A landscape with many valleys, sampled at points; each row gives a point and its height.
From any point a ball takes the steepest step (drop divided by distance) to one of its 2 nearest points. It stops when none of these is lower. Distance is the straight distance between rows; heights are no part of it.
(122): [ -6  -5   5 -37 -13  -5  13 -20 -16  24 -20  17  -9 -36 -25 -16  -2  -1
   2  -1]  (h 359)
(172): [-21  37   6 -20 -17 -23  39 -41 -12 -35 -39  52   9 -33  29 -73  26 -26
 -59  19]  (h 195)
(91): [ -2  -7   9 -44   1   4 -42   6  14  33   9 -37 -29 -17  -1  25   0  31
  28   0]  (h 422)
(40): [ 20 -37 -43 -48 -12  25  -2  11  16  19  31  15  -6  25 -10  44   9  32
  41 -26]  (h 252)
(217): [  0 -16 -37 -37  -3  15  24  -5  11 -57 -48 -34   1 -53  -8 -51  81  28
 -12  -1]  (h 360)
(722): [  5  49  33   8  -2  -9  -9  -9 -47 -62 -44  40  21  -3 -14 -15 -22 -37
 -17  17]  (h 179)
(569): [ 14 -16  51   3  13 -16 -26  12  -6  24  16 -74  -9 -58  19 -29  -6  15
  45  41]  (h 366)
(493): [  2  46  36  28 -36 -29  51 -33 -33 -59 -46  31  26 -18  33 -67  -1 -54
 -55  56]  (h 192)
(495): [-37  14 -44  39  11  15  -7  26  19  78  49  -5 -23  39   4  19   1  19
  28 -38]  (h 655)
(390): [ 31 -74 -59 -24  -4  14  25  28  59   3  44   1  -8  50  20  71 -14  31
  17 -16]  (h 308)
(230): [-21   9  43  55  35 -22 -35  19 -11  20 -17  18 -15   8  -1 -10 -17 -23
 -26  -9]  (h 283)
(244): [  5   0  52  34  58  -3 -34  28  -6 -34 -23   7  -2  11 -19   3 -14 -20
 -18 -32]  (h 356)
(183): [  8 -16 -60 -29 -39  32  38 -23  29 -14  23  46  22  24 -30  27  40  15
  24 -24]  (h 199)
(88): [  9  28  57  33 -12 -30  23 -30 -38  -8 -41  -1  45   3  -8 -35 -21 -49
 -37  29]  (h 200)
(41): [ 30 -31  67  65  31  26  -7 -22  -6  19  32 -69  28 -29   8 -51   7 -17
  44  15]  (h 364)
(187): [ 24 -12  34 -32  14  -3 -33   2   6  19   4 -51 -10 -46   2  -1   3  17
  34  20]  (h 393)
(455): [-38  53   5  36 -20 -22  -4  -3  -3  44  33  41   0  49  19  10 -49 -32
 -17   3]  (h 314)
(127): [-38  47 -34 -21 -28 -16  36 -38   7 -29 -46  29  -4 -28   3 -58  49 -14
 -61  -1]  (h 213)
(796): [ 21   3  85  65  12  -3  21 -42 -32 -16   4  -2  48  -2   0 -54 -15 -53
 -22  27]  (h 232)
(105): [ -4  -6 -59 -45 -46  22  31 -18  29 -39 -10  28  17  18 -37  24  31   6
 -16 -15]  (h 184)
(439): [ 20 -72  12 -16  19   0 -24  40  33 -22 -24 -23 -10  -2  -5  36  -7  34
  -1 -22]  (h 777)
(820): [-28  77 -56   5 -61   8  56 -25 -48 -31 -13  83   4   5  -9   1   2 -21
 -29   5]  (h 740)
(557): [ 30 -23  63  65  31  34   1 -38 -23 -14  11 -24  43 -15 -11 -41  25 -25
  19   5]  (h 388)
(102): [ -3  30 -55 -23 -41  12  34  -2   9 -61  -7  61  32  40 -32  55   8   4
 -14 -19]  (h 203)
(438): [ -8  74  -3   0 -32 -18  11   0 -56 -65 -45  63  13  -1  16 -20 -19 -22
 -26  41]  (h 156)
(168): [  8 -20  44  35  52   6 -48  38  23  -5   7 -92 -24 -25  25 -21  24  18
  30   7]  (h 811)
(763): [  9 -10  62  25  15   1   1 -41 -22   4 -20   3   3 -48 -22 -28  -4 -30
  -7  -1]  (h 376)
(75): [-21   6  -1 -41 -22 -15  41 -39 -16  27 -33  22  -3 -39   4 -51   6 -14
 -34  12]  (h 342)
(264): [ 46 -52  44  34  48  18 -33  27  11 -29  13 -72  10 -36   5  -6  29  17
  44  13]  (h 798)
(229): [  9  25 -39 -34 -41  12  46 -57 -14  58  26  46   3   7  10 -24   5  -9
   0  -1]  (h 312)
(69): [ 21 -52 -66  -2   2  22  18  44  50  13  61 -29 -12  33  22  74  -2  41
  54 -22]  (h 340)
(827): [  9  -9  28 -16  -6   4  16 -42 -20 -20 -41  -3  13 -52 -18 -77  39 -36
 -15   8]  (h 377)
(203): [ 15 -13   6 -42  -8   0  -6 -28 -16   9 -18 -48   2 -65  -4 -24  27  10
  26  38]  (h 413)
(430): [-33   3  10  15  39 -34 -37  39   1  53  14 -73 -39 -25  69 -33 -14  32
  25  31]  (h 579)
(606): [-16 -50 -37  -1  39   3 -30  46  46  -3   4 -31 -39  52   3  43  -3  34
 -15 -37]  (h 103)
(318): [ 17 -36 -35 -55  -5   1 -15  25  -2   1  19 -35 -29 -27 -16  40  -7  49
  36   3]  (h 450)
(619): [ 42 -38  62  43  33  34 -26 -13 -14 -20  -5 -37  36  -6 -28  -7  24 -15
  -1  -4]  (h 406)
(332): [ -4 -71 -62 -21  42  -8 -21  52  45 -10  30 -55 -30  42  21  58 -22  45
   3 -16]  (h 198)
(267): [ -2  85 -65  15 -51  14  52 -16 -43 -34  16  73  12  23 -13  34 -11 -34
   6   3]  (h 735)
(416): [ 43 -71  28   8  42   5 -34  40  30 -33 -14 -62  11 -10   1  14  23  21
  19   5]  (h 789)
(394): [ -8  50  32  12 -28 -25  -5  -4 -41  -3 -21  42  15  30  25  -6 -60 -31
 -39  33]  (h 163)
(213): [ -1  14  12 -18 -13  -1 -14  -8   9   0 -25  48   1  11 -26  30 -12   0
 -17 -24]  (h 723)
(571): [-49  37  11  35  13 -26  -4   8  24  59  27  10 -21  46  37 -15 -40  -7
 -41 -16]  (h 410)
(804): [ 27 -39   6 -32  15   6  14  -3  17 -48 -40 -18  10 -40 -45   5  22  11
  -5 -11]  (h 344)
(946): [-12 -11  42  20  32 -13 -30  -3 -12  48 -12  -2 -16 -22   7 -10  -8  -2
  -8  -5]  (h 194)
(376): [-12   4 -41  35   1  16  -6  23  18  39  44  24 -14  68   0  37  -6   9
  16 -46]  (h 680)
(728): [-43   5  38  25  21 -25  -4   6  18  70   8 -30 -34  16  40 -39 -26   3
 -30   1]  (h 503)
(641): [-17  59 -20  16 -41 -24  -3  -6 -15  10   9  56  25  40 -20  21 -39 -27
 -12   7]  (h 257)
(806): [-32  -8  23  21  52   1 -47  48  35  12  -5 -77 -39  -6  21 -41  26  18
   9  -3]  (h 828)
(132): [ -1  11 -28  45 -25  29   4  21  -3  21  40  53  15  70 -15  44 -10 -13
  22 -35]  (h 696)
(476): [ 16  26 -41  30 -46  35  33   3 -26  10  39  70  38  59 -19  27  12 -18
  22 -23]  (h 705)
(2): [ 19  36 -51  15 -22  12  17 -11 -24 -28  20  62  -1  51 -28  74 -19 -26
   1 -20]  (h 721)
(795): [-38   3   8   7  32 -16 -23  15   6  67  20 -52 -39 -20  28 -19 -22  26
   9   5]  (h 568)
(63): [ 13   5 -14 -75 -24   0   1 -19 -11   5  -8 -28 -11 -64  24  -7  31  35
  31  39]  (h 424)
(311): [  7 -32 -39 -45   5 -12 -32  71 -11 -16  33 -59 -40 -20  29  57 -19  45
  48  14]  (h 473)
(556): [ 16 -33 -13 -40  20   1  12  -1  26 -30 -24  14  10  -5 -35  46   6  33
 -13 -24]  (h 330)
(26): [ 12 -11  27  -3   3   0   2 -20  -2 -10 -36   1  11 -37 -49  -9   5  -1
  -5  -1]  (h 358)
(597): [  7  13 -49 -40 -43  28  37 -44   3  42  46  27  13  14   5  -1  35   6
  44   0]  (h 295)
(782): [  7 -11 -19 -58   0   0  20 -21  22 -43 -44   1   8 -45 -30 -14  49  19
  -2  -5]  (h 353)
(664): [-53  30   4  24  21   1 -40  36  16  35  -1 -17 -37  52  11   8  -2  10
 -27 -37]  (h 876)
(604): [ -1  -4  -8  -9 -12  12  29 -27   5 -41 -39 -16  10 -66  -1 -83  76  -2
 -24   6]  (h 367)
(496): [-16 -29 -41  17  20   6 -19  40  36  -5  16   2 -12  70 -16  71 -21  10
 -25 -43]  (h 209)
(531): [ 26 -16  44  16  -8  16  27 -42 -17  -2 -13 -40  28 -56  -8 -69  36 -17
  12  14]  (h 387)
(293): [ 21  67 -54  20 -35   9  19   6 -38 -63  15  76   7  46 -12  51 -30 -32
  14  -2]  (h 728)
(268): [-19  39 -24 -47 -47   4  49 -55 -22  25 -13  52  -2  -4   6 -30  -1  -8
 -27   4]  (h 326)
(548): [-10 -35 -17 -19  30 -13 -60  64  -4  13  25 -69 -36 -12  22  23  -3  45
  40  13]  (h 502)
(802): [-11  72   2   1 -47 -42  22  -8 -52 -22 -18  63  13   8  27  -6 -52 -33
 -31  55]  (h 127)
(779): [-14  16  43   6 -22 -33   5 -32 -22  26 -23  21  11  13  17 -27 -35 -30
 -40  24]  (h 161)
(100): [-12  63   7   9 -20 -16  31 -27 -38 -74 -51  49  11 -30  18 -52  14 -43
 -41  43]  (h 176)
(849): [ 13  -9  74  22  32  -8   1 -16   2  34  20 -70   8 -38  10 -52 -13 -13
   8  18]  (h 323)
(559): [ 12 -10  73  50  20 -19   8 -30  -8  29   3 -35  14 -13  11 -60 -23 -32
 -17  26]  (h 278)
(645): [ 25 -47  70  28   9  16  29 -48 -23  14   8 -33  31 -44  32 -76  24 -26
  12  37]  (h 398)
(603): [ 25 -65 -40 -44  19   4  30   3  43 -26 -12  10   7  24  -3  68 -24  26
 -23 -24]  (h 307)
(657): [ -2  16 -16  11  -7   5  -2   7  -1 -12   6  55   0  39 -35  72 -27  -5
 -16 -31]  (h 712)
(201): [ 17 -23 -42 -10 -20  28  11  -1  36  15  48  43  16  43 -14  51  17   5
  38 -34]  (h 224)
(400): [ 10 -39  34   5  13   3 -43  33  29  -4 -27 -15 -11  -1 -23  15  -2   0
   2  -7]  (h 762)
(698): [  2  -1 -28 -53 -28  19   3 -13  -3  34  28  32   2  13  -4   5   4  23
  33 -12]  (h 277)
(339): [ 22  12  58  46  38   1 -13  -8 -36 -29 -23   5  18 -22 -26 -19 -11 -27
 -15 -10]  (h 390)
(833): [-38  -3  21  15  31   4 -55  42  31  11  -1 -54 -40  20   0 -12   4   9
 -10 -28]  (h 850)
(738): [-34  10  -6   3  29 -25 -52  65 -11  16  22 -84 -40 -33  45  -1  -5  38
  44  31]  (h 538)
(171): [ -4 -17  -1   2  12  -1 -42  20  34  11  -5  13 -11   8 -25  44 -15   0
   6 -24]  (h 742)
(207): [ 16 -91 -46 -47  23  -8   3  22  50 -14  22 -26 -13  30  18  69 -26  33
   2  -4]  (h 263)
(914): [-39  12 -32  10  16  -8 -20  39  14  72  36 -41 -35   2  29  14  -2  43
  23 -11]  (h 614)
(299): [  4  24  -7 -23 -17   7  -6 -14  12  49  34  61   4  23  -9   4   0  -8
  12 -11]  (h 306)
(740): [ -8  57 -36  -8 -35 -18  15  -9 -23 -46 -20  52  33  26 -23  25 -15 -12
 -24   9]  (h 225)

Two balls start at each pair of points below. Name the first point that both come to, or write none.
(416) / (311) => none
(548) / (63) => (187)
(557) / (203) => (849)

For each start below, name the point where the ball stops.
(833) => (657)
(728) => (105)
(664) => (105)
(619) => (779)
(430) => (779)
